Each row is a point on a landscape with many valleys, with its height.
A ball rolls from a point to the lowest of its 2 nearest points, and stops where none of them is lower. Distance is the straight distance between rows; heights are no part of it.
<4>: [161 166 163  86 101 149 134 186 125  70  99 139 127 118  74 114 114 132
  77 184 136 117 200 103 154 107 153 198 190 119 142 132 154 136 142  96
 100 137  99 142 157 208 131 162  81 154  80 168 125 142  96  32 123 128
  96 158 101 127  75 151 129 148 141]  height 4.20
<736>: [102 162 138 165 102 103  85 123  61 135  55 112 110 142 109 116 115 134
 133 136 114 162 165 129 110 139 183 126  76 107 171 159 153 134 192 114
 148 171  93 132 134 125  99 173 149 176 156 138 110 107 108 152 130 161
  99 176  93  77 130 125 117 123 120]  height 7.00
<956>: [178  80 120 122  85 135  93 147 136  97 127  57 108 149 141 123 135 187
 120 126 120  89 143 151 119 114 108 144 115  68 107 123 156 178 179 151
  95 135 127 159 146 115 124 164 100 138  67 127 134 137 137 100  90 129
 138 131 152 103 175 133  94 120 118]  height 3.13
<757>: [146 153 143 117 177 118 108 122  95  75 147 106 120 144 170 143  90 116
 135 103 115 192 125 162 120 134 181  66 176 145 124 113 106 131  72 144
 134  97 128 100 126 111 123 105 126 128 126 128 103 163 105 189 196 148
 138 123 181 124 117 126 138 162 148]  height 5.10
<383>: [ 95  91 129 169 158 110 117  85 144 161 137 166 101 102 100 144 117  80
 202 110 154  94  91 104 141 161 100 159 125  63 115 152 136 122  99 154
 135 103 137 118 116 128  70 102 116 119 154 125 104 112 165 118  86 124
 130 138 143 124 129 126 134 135  68]  height 6.57
<273>: [104 115 155 111 122  85 183 122  73 101 131  73 163 185 134 138 120 154
 163 113 132 121  73 121  92 103 193  48 100 120  85  78  79 129 100 127
 107  93 128 133 151  99 117 169 128 143 104 136 155 161 107 192 138 183
 122 138 137 120 113  97 130 162 142]  height 5.03
<987>: [110  77 117 155 115 146 161 133 169 140 187 107 130 125 123 117 153 131
 173 120  87  87  76 114 142 131 126 142 142  96  63 116 148 122 137 154
  68 122 134 138 113 101 121 126 120  97  89 130 168 101 131  94  76  98
 102 109 130 149 124 151 122 117 109]  height 6.28
<1040>: [ 84 194 116 124  84 164 177 126 143 152 141 150  82 100 119  86 159 138
 141 154 124 123 126 135 159 156 164 152 100 156 149 188 143 127 173 122
 107 145 128 125 154 157 148 123 127 116 135 151 186 107 130 134 119 125
  98 122 128 144  83 125 136  94 138]  height 4.92
<777>: [149 167 154 159 108 194  98 104  92  84 114 120  75 128 166 142  93 137
 199  88 111 113  98 137 151 105 153 146 163  75 140 116 146 145 150 142
  90 130 130 122 128 137 142 152  94 128  94 135 115 107 117  95 155  78
 133 165 187  87 193 132 126 103 121]  height 3.80
<145>: [ 96 172 138 175  93 168 149 128 127 129 104 166  63  93 106 105 130  98
 152 147 125 111 141 116 174 156 135 202 130 123 148 188 163 121 178 134
 121 154 121 129 136 169 116 133 116 143 151 143 133  86 132  82 108 106
  94 139 107 118 105 149 116  89 108]  height 4.52
<444>: [104  95 100 188  55  78 143  89  81  73 107 106  82 122  72 174 127 120
 199  93 130 145 184 139 103 136 125 156 109  97 104 152 193 155 179  93
 148 110  97 132 119 101  65 139 115 135 194 112  81 145 103  94 113 137
 123 142 149 100 138 146 102 137  99]  height 3.65
<954>: [101 130 129 196 109 167 141 130 103 145 104 122  78 109 140 152 129 106
 165 116 119 144 114 161 131 138 126 120  99 169 152 139 167 123 193 116
 144 151 145 127 119  96 146 102 139 122 202 104 157  78 102 135 160 118
 141 116 119 124 177 162 120  73 118]  height 2.29
<688>: [125 179 116 120 113 153 118  71 167 163 179 123 121  83 165  67 176 167
 165  77  88 109  55 149 103 133 163  56  88  93 134 167 119 126 133 126
  79 113 163 110 124 111 127 133 135  72 116 132 174  68 131 164 104 109
  83 111 154 107 100 137 177 148 157]  height 7.73
<88>: [146 133 125 110 140 149 172 181 163 169 105 137 169 148 104 110 138 119
  58 214 171 145 154 112 149 148 119 132 153 194 152 114 115  89 129 143
 147 162 135 156 135 177 188  96 143 137 119 134 116 109 172 115 148 116
 146 127 107 167 107 133 174  92 146]  height 5.51
<143>: [126 130  85  94  88  73 183 110 148 136 129 140 157 134 149 138 169 141
  85  81 164 111 160 134  87  94  48  86  93 198 129 101  93 102 131  82
 184  89 188 142 130 111 189 124 151 119 159  86 135 144 153 141 184 131
 163  76 112 128 161 117 136 121 167]  height 1.47
<142>: [132  82 133 174 163 101  67  89 121 148 113 124 120 111 128 105 128 132
 172  89 121  96  90 109  91 137 110 128  93  20 124 144 139 138 128 144
 113 128 132 101 119 116  57 141 144 142 146 126  95  90 137 132  56 141
 108 151  94  76 143 145 109 164  95]  height 6.43
<781>: [103 160 131  87 141 129  45 113 115 169 136 156 167 159 175 112 149 178
  92  91  98 113 134 121 140  85 141 114  92 104 151 125 107 162 112 144
 152 145 121 121 108  87 132 178 134  85  49 115 150 153 167 123 102  95
 142 162 169 112 157  47 126 135 131]  height 5.35
<1046>: [149 152  99 136 117 144 132 113 187 177 168  97 154 108 158  81 182 172
 107 102  87 136  88 153  99 131 131  54 115 150 117 127 137 103 154 126
  92 133 180 132 116  96 169 109 161  63 126 115 164  67 119 146 135  88
 107 100 137 127 128 159 177 115 179]  height 7.64
<677>: [132 183 150  83 111 146 109 173  93  77 113 130 132 163 116 146 102 137
  83 161 121 157 208 130 171 101 167 171 178 143 139 108 147 160 128 125
 135 132  88 144 138 151 142 150  86 127  74 141 126 186 102  85 160 110
 128 155 167 142 118  94 118 134 146]  height 4.58
<339>: [132  84 134 184 169 151  39 148 106 118 158 143 133  69 141 151 135  82
 140  89  90 119 130 125 130 142 135 120 153 129 146 162 169 134  95 105
  77 134 121  96 120  70  96 102 145 112 138 138 157 125 114 100 138 130
 132 148  85 108 137 131 118 178  88]  height 4.13
<390>: [129 163 170 135 195 128  95  71  97 131  91 156 118 150 142 141  65  97
 157 102 140 162  83 117 130 115 141 133 156  66 140 103  90 111  82 173
 163 105 113  91 103 162  93 127 107 153 140 136  60 129 108 163 138 108
 108 152 152 113 141 134 129 138 121]  height 2.23
<576>: [140 144 131  98 124 134 117  98 142 157  98 142 131 113  98 105 165 181
 121 114 158  91 114 118 102 137  95 106  77  62 160 151 135 159 161 119
 128 107 160 155 149 162 129 146  88  89 113 145 145  95 162 100  98 120
 137 147 164 114 154 112 172 145 115]  height 2.38
<933>: [174 143 141 107 181 189 143 119 158 121 144 130  88  92 149 109 101 118
 119 156 141 142  75 151 130 152 127 116 157 107 140 114  96 117 109 154
 104 137 140 113 143 178 146 101 119 138 139 147 140  92  91 170 142 124
 123 102 121 150 114 191 141 120 144]  height 7.33
<994>: [186  64 131 149 139  85 148 106 133  97 105 111 121 122  81 146 110 123
 144 133 158 127 127 119  88 123  81 122 173  88 117  97 129 119 139 111
 132  99 151 134 126 168 113 101  97 154 174 133  66 110 100 108 134 136
 136 118 135 119 146 194 145 149 119]  height 3.61
<268>: [180 146 123 119 146 168 196 126 183  96 183 123 106  82 145  89 129 132
 130 163 106 135 102 150 116 124 132 123 190 151  89 108 102  85 110 131
  80 133 129  85 137 177 164  98 146 139 141 148 151  94  60 141 135 106
  92  71  96 170  64 216 151 120 179]  height 7.47
<182>: [119  82 136 146 189 145  59 117 135 147 163 120 119 115 151 113 108 116
 145 127 117 118  90 139 133 154 154 148  97  56 110 145 115 153  90 179
 120 153  80  92 131 108  61 147 156 152  95 141 136 122 132 171  43 158
  92 135  96 124 103 127  82 143  95]  height 6.27
<989>: [187  79 120 135 124  52 127 105 116  92  88  62 116 158  90 150  88 162
 111 152 139 179 169 155  65 125 119 121 134  71 118 104 145 149 169 126
 163 118 107 143 125 136  88 120 108 157 167 126  60 138  94 145 121 165
 135 131 139 111 137 184 110 153 129]  height 3.86
<569>: [107 129  92 116 164  94 158 104 187 161 183 160 138  86 157 106 137  89
 123 117 139 150 114 141 119 158 112 114 121 182 101 169  87  97  61 134
 137  98 151 102 135 117 110  75 181 124 156 119 131 146 171 199 126 157
 117  76 109 141  55 131 134 132 127]  height 6.80
<53>: [113 116 100 118 133  87 112  93 166 139 188 170 134  86 179 128 141 110
 124  74 109 130 142 130 133 133  75 151 120 148  95 159 102 130  71 129
 160  97 132  86 112 100  87 104 169 116 139  97 111 175 154 145  98 123
 122  88 107 113 101 113  83 144 127]  height 6.67
<523>: [201  98 145 114 104 112 159 150 145  59 121 111 121 118  91 120 121 138
 114 143 130  87 158 104 107 104  99 173 207  84 100 103 144 129 136  94
  90 106 127 135 130 199 119 131  91 161 120 155  97 126  82  47 114 124
 101 124 102 118 107 194 126 168 134]  height 3.87
<768>: [203 125 138 121 163 101 135  77 181 145 106 141 154 127  81 109 120 147
  99 123 151 147 124 101  81 110  74 127 176  71 136  98 107  90 105 134
 147 104 160 128 101 209 120  88 103 134 145 131  51  73 119  95 124  78
 107 127 142 119 121 198 177 150 153]  height 3.38
<567>: [109 141 155 179 171 156  75 139  98 159  97 133 117 119 104 120 111 103
 163 138 132 126 105 109 144 159 189 101 135 101 175 160 167 103 145 146
  88 142 144 150 127 135 117 121 121 118 119 154 126  90 174 122 143 124
 138 187 160  95 138 118 180 129 104]  height 3.47
<352>: [148 138 147 175  97 191 142 157 139 106 105 153  98  89 116 121 132 104
 125 134 119 104 132 112 156 122  99 192 191 149 149 137 181 111 166 106
  94 153 147 130 112 162 145 113 116 132 160 142 124  83 110  35 150  65
 114 134  91 122 146 180 126 110 124]  height 4.21
<254>: [135 165 128  89 135 167 134 141 122 112 128 149 135 116 146 146 140 141
  84 123 122 160 146 157 115 107 126  93 127 183 161  94 126 141 135  90
 142 128 139 116 127 105 178 118 135  93 157 119 169 124  74 140 194 118
 152 101 123 165 146 136 139 137 167]  height 2.24
<878>: [142 116 122 185 138 172  49 143 141 122 139 122 102  71  86 124 133 129
 138 126 106 134 158 138 128 177 157 138 143  89 165 191 206 146 136 121
  61 151 131 136 128 111  92  95 104  85 136 153 152  91 140  88 115  99
 126 152 141 103 120 151 167 154 100]  height 3.88
<703>: [ 78 149 138 103 130  84 141  71 147 182 139 170 190 166 123 134 151 143
 138  80 106 119 100  89 121  71 101 111 101 117 100  77  91  98 113 133
 170 100 145 118  79 109 128 133 132  96 119 104 113 114 126 125 104  67
 107 128 138 141 155 108 130 135 151]  height 1.21
<623>: [172 163 152 112 196 189 161 137 142 161 133 141 136 101 141  86 126 112
 109 167 174 116  50 123 113 164 146  67 137 134 160 121  89  87  84 124
  77 131 161 130 178 199 174 102 138 140 125 155 139  75 127 154 160 136
 128 143 107 130 106 145 197 135 139]  height 7.17
<963>: [175 175 127  62 155 151 148  82 186 158 111 143 136 146 131 100 118 160
  73 130 177 142 120 127 120 130  67 117 130  98 157  94  89 119 123 171
 170 111 162 146 126 204 169 101  95 119 109 114  86 102 147 132 143  81
 130 111 183 137 136 160 167 109 164]  height 3.09
<826>: [ 85 112 108 169  93 158 184 108  83 102 127 121  52 123 143 181 114  97
 198 122 145 132  84 165 133 150 113 128  84 151  98 120 142 142 168 122
 155 118 106 125 146  93 131 119 122 142 197  93 146 126  92 167 152 146
 156 100 147 151 168 159  89  72  93]  height 2.80
<911>: [132 113 141 128 183 138  86 169 134 144 141 117 155 122 131  85 124 120
  85 185 112 125 116 117 144 158 163 145 120 113 118 142 130 128 105 161
  96 180  76 114 140 127  98 145 163 172  84 163 160 116 114 144  72 157
  76 141  50 132  78 134  99 139 119]  height 6.08
<863>: [129 123 118  98 132  89 133 109 131 135 106 102 113 155 118 122 103 159
 100 183 146 172 145 153 112 141 140 143  95  98 121 110 109 156 144 158
 179 141  89 129 137 139 104 139 120 143 129 131 110 144 110 176  99 167
 117 117 139 141  94 146 103 116 132]  height 4.22
<287>: [119  92 146 109 162 116  83 137 108 111 132 188 176 128  76 197 119  95
 109 127 117 146 172  95 133  94 105 155 184 139 138  97 141 143  73  74
 147 110 105 107  76 107 104 114  97  83 162 134 109 155  85  72 140  98
 151 148 109 161 131 110 127 193 104]  height 5.58
<599>: [163 127 161 136 147 156 120 175 119 107  94 130 131 132 156  91 115 110
  90 158 118  90 101 104 157 119 138 168 154 113 121 115 117  92 139 154
 101 183 111 119 142 165 133 167 142 205  84 141 110 105 113  92 105 127
  87 155  31 110 133 141  83 123 126]  height 5.88
<409>: [176 172 132  88 134 169  85 110 134 158  77 148 141 148 140 119 129 179
  85  96 166 109 124 120 125 103  70 121 110  88 184 116 115 141 145 137
 150 122 177 145 141 167 167 138  91 109  95 119 111 110 158  95 149  88
 157 153 177  97 202 103 154 113 144]  height 2.76
<580>: [153  58  97 169  84 103 129 152 117 107  93 107 113 119 107 173 141 119
 106 117 160 134 186 154 101 137  55 134 128 188 151 152 175 142 160  95
 151 120 153 144 118  88 130 100 127 131 193 102 116 141 138 108 156 159
 177 104 118 115 182 136 114 124 113]  height 1.38
<338>: [ 63 111 101 167  63  96 151  98  59  97 126 110  93 132 108 192 126 110
 197  98 124 146 137 159 117 133 156 120  58 143  96 143 168 163 172  98
 159 108  88 126 129  58  96 156 138 123 185 107 140 144  85 153 129 156
 139 134 144 129 142 121  87 115 111]  height 3.28
<859>: [140 142 146  88 185 102  92 144  94 135 112 135 168 128 180 108 125 110
  81 105 157 117 114 100 111 130 139  72 100 153 161 143  81 112  79 117
 128 120 149 123 166 136 134 139 172 175 107 129 102 162 180 170 155 185
 150 154  94  83 136  64 131 177 135]  height 3.17
<545>: [106 118 105 125 128 143 104 125 111 142 136 120  99 153 156 159 115 116
 128 125 141 140 132 156 172 134 118 136  99 135 137 143 131 160 120 157
 167 137 116 144 134  90 139 129 120 108 102  96 132 167 181 155 138 141
 187 131 192 140 163  74 111  88 101]  height 2.70
<1001>: [ 96 161 160 103 159 115 163  53 146 155 132 179 152 172 148 132  95 105
 150 108 120 146  85  87 153  88 103 159 140 101 101  64  66 103  76 170
 194 112 123 104  89 157 117 133 116 146 120 108  79 135 107 148 110  67
  97 123 149 158 132 127 103 113 140]  height 1.68
<724>: [140  92 116 105 103 115 110  92 122 150 108  88 125 153 118 126 148 210
 142 105 144  85  89 146  85 113  95 102  59  29 121 106 121 189 177 148
 134 117 138 161 137 109 115 178 104  97 103 113 138 108 140 143  71 142
 147 130 170 111 183 131 129 135 121]  height 2.79
<568>: [ 94 154 151 148 117 144 103 104 105 121 104 143  75 142 142 111  78 104
 177 129 135 120 120 122 179 138 167 206 136  46 124 170 119 140 122 191
 134 149  75 115 114 172  82 189 113 186  72 140  70 136 163 136  77 129
  95 179 139  83 125  95  96 102  88]  height 7.46
<748>: [ 49 145 144 158 104 107 115 121  69 159  57 146 100 157 117 126 105 106
 157 145 140 111 115 101 163 135 164 179  67  91 140 136 116 122 178 144
 154 177  70 126 134 145 101 192 138 205 132 134  99 113 139 149  82 161
  95 175  69  98 140  97  83  96  93]  height 7.23
<1015>: [111 168 104 102 121 139 188 130 175 198 136 136 143 116 103  76 161 146
  98 199 148 138 126 138 138 170 139 119  97 162 133 164 104 113 150 133
 128 154 139 157 163 172 163 104 150 117 129 151 159  95 166 156 108 145
 108 104 117 173  57 125 178  94 149]  height 5.26
<710>: [196 126 105 135 154 166 138 151 188 128 197  90 148  86 179  88 157 147
 109 119  96 130  87 159  99 139 140  63 169 175  94 125 114  94 102 120
  48 126 156 109 142 100 164  90 174  97 109 125 175  92 105 155 146 123
 112  80 106 140 105 164 158 139 168]  height 7.57
<737>: [ 90 109 118 158 125 119  95 139 100 174  99 107 125 121 119 118 143 127
 128 156 134 131 114 138 114 169 159 106  42 131 161 166 156 148 171 129
 124 172 114 146 157  95 115 144 168 149 158 137 174 105 147 175 103 186
 129 146  90 112 118 113 118 115  95]  height 6.77
<136>: [123 151 126  87 168 135  79 150  96 144 134 133 173 131 174 135 153 136
  69 111 135 136 121 142 107 119 139  53  82 177 166 118 110 133 109  88
 136 133 160 125 142  75 169 129 158  94 123 119 176 144 133 170 191 160
 174 134 128 134 160  78 140 155 152]  height 2.69
<809>: [ 96 165 112 108 109  89 182  80 156 195 121 179 171 147 123 121 177 131
 106  90 149 106 125  95 106  92  76  92  81 169 151 103 103  81 143  99
 179 102 173 134 115 143 172 115 148 104 157 108 128  89 150 108 148  69
 125 113 125 138 155 123 167 105 154]  height 1.64
<380>: [165 109 110 140 125 117  99  99 151 131 135 133 127  92 173 104 153 152
 130  83 115 101 104 136  87 124  64 108 100  97 126 152 121 141 132 119
 120 116 150  94 132 113 107 127 145 127 153 103 132 110 110 114  98 124
 123 101  96  97 153 155 100 154 136]  height 6.55
<1027>: [108 153 131 138  65 124 121 132  84  86 133 127 118 148 145 135 134 132
 174  73 111  93 159 111 156  94 159 122 140 122 128 142 148 137 134 115
  94 105 143 140 130 117 132 165  92 117  85 122 126 166 146  68 155 106
 141 163 183  87 170  67 128 148 125]  height 4.17
<293>: [130  41  94 135  85 121 188 143 191 120 196  90 134 131  86 161 156 133
 171 129 102  94 115 127 125 123  92 145 158 140  49  99 140 139 131 125
  81  90 148 153  96  84 133 110  99  66 118 114 154 140 137  95 103 113
 144  73 169 176 132 152 140 122 116]  height 6.18
<1007>: [144 131 101 167 102 162 115 149 136 129 115 136 114  94 138 157 157 124
  94 115 123 181 184 173 113 139  86 116 136 225 184 155 171 123 151  88
 161 139 165 123  94  77 157  79 146  87 209  99 141  92 109 118 203 105
 160  92 121 136 165 150 146 105 166]  height 1.78
<314>: [ 96  77 110 135 143 143 126 145 144 176 180 129 157 116 151 131 166 128
 144 118 106  82  56 123 130 125 128 108  71 137  89 124 117 129 131 132
  93 143 138 125 133  55 126 145 162 106 111 121 206 107 138 155  84 147
 127 103  87 166 136 109 105 119 112]  height 6.40
<27>: [119 124  94 124  82  66 131 138 138 150 131 115 161 139 127 122 158 143
 118  93 133 108 174 103 125 131 115 103 114 162 141 167 138 120 131 119
 129  90 171 170 131 101 138 125 124  97 114 113 118 168 199  95 145 133
 151 142 168  96 136  73 156 141 143]  height 4.47
<18>: [ 63  99 115 155 112  58 128 155 114 157 130 124 193 148  39 161 143  98
 125 165 104 180 202 110 115 136 175 124 132 183 124 128 169 105 150  86
 145 130 101 150  70  82 101 101 151  84 188 144 129 145 129 122 129 138
 132 150 122 157  83 103 160 140 120]  height 5.87
<533>: [203 101 102  95  92 117 113 167 153  93 103  76 114 155 184  99 129 184
  69 133 134 123 170 163 127 117  68 165 132 125 128 127 129 164 155 165
 155 157 124 134 148 136 136 148 126 172  77  98  99 162 141 109 110 137
 137 101 115 104 155 129  69 111 150]  height 3.42
<46>: [114  48 116 168 147  61 148 131 111 148 130 124 167 137 116 164 144  80
 162  99 146 108  88 113 102 133 102  83 127 167 106 115 125  78  99 108
 142  85 169 141 114  76 121  94 163 131 182 103 110 137 159 155 151 165
 169 121 107 130 160 120 126 146  98]  height 6.81
<354>: [132 120 101 133 102  84 165 146 154 109 141  55 116 151 100 110 113 161
 109 200  96 198 178 170 119 146 173 133 138 151  93 120 148 126 170 152
 128 155  78 147 123 117 130 116 141 142 135 134 136 132  95 170 106 149
  88 102 130 152  62 176 126  93 163]  height 4.54
<931>: [152  69  94 122  90 104 168 141 139 119 109 109 122 157 118 192 136 133
 118 117 149 129 140 148 104 111  42 120 126 168 116  80 125 133 149 113
 175 108 151 151 106  89 167 107 113 116 183  75 110 145 123 124 164 129
 192  85 150 160 186 146 109 100 126]  height 1.05
<804>: [142 110 136  58 152 160 159 175 175 114 171 140 133 136 164 130 119 107
 105 140 153  84 121 112 191 124  93 185 154 158  82 117  83 141  68 155
 130 128 130 146 148 150 151 127 114 141  66 126 137 195 169 116 107 141
 155  94 119 161 123  83  79 120 115]  height 3.45
<255>: [115 140 155  77 158 159 173 149 116 124 115 160 127 146 130 138 113 110
 118 160 175  80  88  87 162 122 109 159 116 133 134  94  67 130 104 131
 129 126 130 141 164 177 167 146 105 160 118 148 149 147 143 130 135 150
 154 141 104 156 141 103 116 123 106]  height 3.85
<964>: [111  76 135 171 179  83 126 151  89 119 139 105 159 127 128 156 116  73
 160 130 115 156  92 131  95 153 175  68 139 187 104 114 124  90 101 113
 112 126 125 104 119  72 110  96 180 141 186 132 133 138 105 197 163 183
 133 118  89 143 102 142 130 147 112]  height 6.93
<834>: [137 166 128 118 166 150 174 120 170 153 168 158 118  77 151  83 137  86
 135 120 162 109  86 109 139 181 132  99 139 169 141 181  89  82  65 139
  99  97 175 121 167 185 152  81 148 146 120 146 131 130 196 152 156 139
 125 111 130 116  83 120 175 126 134]  height 6.98
<485>: [ 88 132 120 147 103 167 120 132  80 106 137  98  68 127 181 134 111 114
 182 118 146 107  98 160 161 154 169 122  86 127 146 168 121 170 111 149
 118 145 102 131 171 118 136 170 127 165  84 125 143 172 177 179 145 187
 174 145 169 112 147  78 107  95  90]  height 1.93
<197>: [181 146 109 107  93 127 142 166 148  63 120 116  98 125 162 115 116 133
  70 144 124 160 209 159 142 120  87 169 187 191 125 139 137 132 119 135
 152 134 130 114 127 141 148 108 138 159 128 108  85 174 122  99 165 115
 131  88 107 122 118 151  85 119 159]  height 3.70
<366>: [186 114 136 138 160  96 123 158 136  98 132  54 144 147 117 120  91 127
 101 178 101 206 157 152  99 145 185  79 195 151 117 110 136 106 115 152
 111 133 118 136 125 122 125  85 138 138 135 140  91 144 105 169 173 158
 128 120 147 140  85 170 157 138 159]  height 4.82
<20>: [ 88 126 146  81  94  76 223 128 108 124 120 109 176 176 101 121 154 164
 137 158 137  82  90  94 104 103 157  96  83 124  73  71  74 114 140  98
 117 117 125 139 161 148 145 181 122 155 114 143 170 146 113 145  97 176
 105 121  98 154  99 103 128 139 145]  height 4.66
<680>: [105 115 105 105  70  61 197 141 129 121 130 108 146 150  75 129 157 147
 140 144 151  94 157 104 115 131 135 119 107 146 102 135 131 134 153 101
 121  94 136 159 152 136 139 145 114 124 127 136 140 166 147 110 112 172
 129 115 136 147  99  94 142 136 129]  height 4.73
<138>: [126 177 148  77 115 140  55  92 109 103 138 148 132 145 154 122 127 196
 130  92  83 124 171 138 129  74 150 152 125  45 132 124 119 201 106 135
 136 124  93 105 113 126  98 190  89  95  43 143 131 163 112 112  87  97
 123 156 177  97 131  77 121 153 140]  height 5.13
<420>: [ 95  95  97 140 139  85 118 143 176 190 164 107 209 138  73 127 157 139
 107 153  83 160 149 113 114 137 158 108 123 159 101 132 148 101 121 123
 119 137 120 147  72  72 111  98 157  47 133 130 153 124 157 124 106 111
 116 126 133 161  87 106 175 137 133]  height 6.00
<518>: [ 88 135 168  84 149 127 157 138  85 148  96 148 171 180 102 148 133 142
 108 165 146 108  91  91 127  96 142 103  90 131 144  56  96 127 147 102
 149 131 122 152 142 133 173 161 119 135 135 133 167 126  97 141 144 149
 148 158 114 168 154  95 136 126 131]  height 4.25
<666>: [144 160 157  87 125 173  63 152 105  62 140 142 125 134 143 135 104 153
 108 113  91 107 178 128 158  84 149 191 162  89 116 113 138 193 112 124
 110 141  72 110 133 142 107 183  91 132  49 154 149 169  75  77  86 100
 105 152 126 115 120 108  75 154 135]  height 4.90
<925>: [ 88 107 133 114 144 154 106 139  95 150 135 127 116 119 164 134 156 136
 138 123 134  90  56 145 112 139 144  79  32 116 137 126 113 160 137 107
 108 157 123 124 172  71 135 171 152 132 129 130 221 116 119 195 107 188
 153 130  79 138 146 102  92 129  99]  height 6.56
<852>: [170 190 155 105 161 228  68 129 144 157  95 170 114 108 171 115 114 147
  85 124 144 128 112 138 163 111  87 169 145 106 197 114 132 130 138 154
 142 166 147 117 124 165 169 125 114 106  96 126 119  85 130  88 139  56
 141 156 142 124 186 128 134  95 136]  height 3.07
<914>: [110  58  96 116 134 101 173 135 194 157 191 129 180 128  58 155 141 116
 131 168 116 132 131 123 111 128  94 135 156 152  71 107 114 118  95 121
 113  96 129 145  86 102 124  91 137  65 139 133 152 134 138 132  98 132
 136  77 135 203  73 145 168 132 122]  height 6.10
<483>: [179 155 137 162  92 138 161 162 132  73 101 113  99 123 126 121 112 114
 109 148 122 166 188 148 138 121 117 148 217 191 148 128 163  90 154 113
 135 133 144 120 111 169 166  93 126 163 163 125  87 123 102  78 208  92
 123 108 125 116 125 182 141 105 172]  height 3.94
<487>: [119 152 157 103 163 103 129 110  95  83 146 160 160 125 104 168 113 122
 140  97 118 162 149 108 103  95 165  84 176 133 134  98 114 120  72  74
 136  70 125  98 105 137 103 109 111 103 157 146 118 165  71 132 188 115
 127 132 160 136 109 120 159 191 150]  height 5.37
<627>: [177 126 128 143 102 125 164 174 162 156  81 118 148 146 126  78 136 132
  58 176 135 116 144 115 136 132  87 167 147 163 123 121 120  73 162 143
 146 178 129 134 135 177 159 123 166 185 121 121  87  87 139  87 108 107
  97 125  46 117 124 167 125  87 156]  height 5.69
<86>: [121 131 132 145 134 161 117 185 102  76 172 116 107  92 152 133 123  93
 154 122 106 128 146 129 154 152 183 131 154 181 127 167 163 133 108 110
  64 137 117 117 156 101 131 122 132 146 107 150 183 164 119 133 155 162
 130 123 112 126 101 120 108 147 116]  height 3.81
<356>: [110 146 111 164  59  72 168 113 109  76 109 127  87 130  60 155 105 118
 166 140 113 182 220 131 138 130 146 187 166 136 115 154 181 133 166 104
 158 107  86 130 104 149  84 111  97 134 176 121  66 156  92  81 128 100
 102 138 161 121  93 158 129 126 126]  height 3.95
<549>: [120 188 170 127 182 168  73  99  96 150  96 155 117 120 149 100  96 122
 143 123 140 142  80 123 132 143 189 104 125  81 186 144  96 127  98 158
 122 144 116 111 136 172 116 144 121 146 109 156 115 105 136 177 140 135
 108 181 137  99 117 104 148 138 130]  height 2.85
<8>: [102 101 145 148 130 106 114 168 104 124  98 152 176 160  49 182 111  90
 111 175 119 160 207  94 152 113 145 170 171 166 147 102 174 118 134  86
 144 149  89 145  79 115 125 122 120 121 150 141 114 153 101  72 140 120
 130 157 106 164 111 120 131 143 101]  height 5.71
<815>: [131 117 119 113 146 142 103 148 143 108 169 122 112 144 184 132 103 108
 123 119 126 128 144 141 195 131 114 174 160 145  93 135 117 151  69 188
 160 141 112 124 123 112 122 121 127 134  60 101 105 205 187 132 121 120
 158 120 172 133 139  78  81 107 114]  height 3.11
<165>: [122 182 148 142 118 170  69  73 112 132 102 182 100 124 165 144 102 140
 152  87 102 148 129 134 144  92  94 177 131  84 159 117 137 148 149 143
 173 139 116  97 100 125 116 147 111 113 137 104 100 104  95 102 119  47
 121 142 158 109 186 132  94  98 133]  height 3.44
<653>: [ 89 175 138 114 124 178 112 157  88  74 151 117  73 119 169 125 101 109
 148 142 126 139 144 160 181 162 222 138 126 148 139 178 124 173 102 153
 106 151  83 123 172 142 128 162 124 164  66 157 165 185 147 183 140 187
 131 134 161 128  79  72 107 121 112]  height 2.99
<814>: [ 57  85 121 169 116  86 177 103 124 178 139 174 134 133  89 156 141  59
 195 104 150  96  92  81 147 133  98 147 107 148 104 145 130  86 113 119
 166 102 139 139 104 107 105 110 143 124 183 108 113 130 172 114 112 131
 144 123 117 135 139 104 126 111  82]  height 6.69

Two balls start at each pair of points below. Name the first point that both come to, or write never.
<737>, <182> => <576>
<599>, <677> => <576>
<420>, <680> => <409>
<863>, <911> => <576>

For each start below, name the point where the ball stops.
<748> => <576>
<273> => <485>
<4> => <576>
<27> => <576>
<352> => <576>
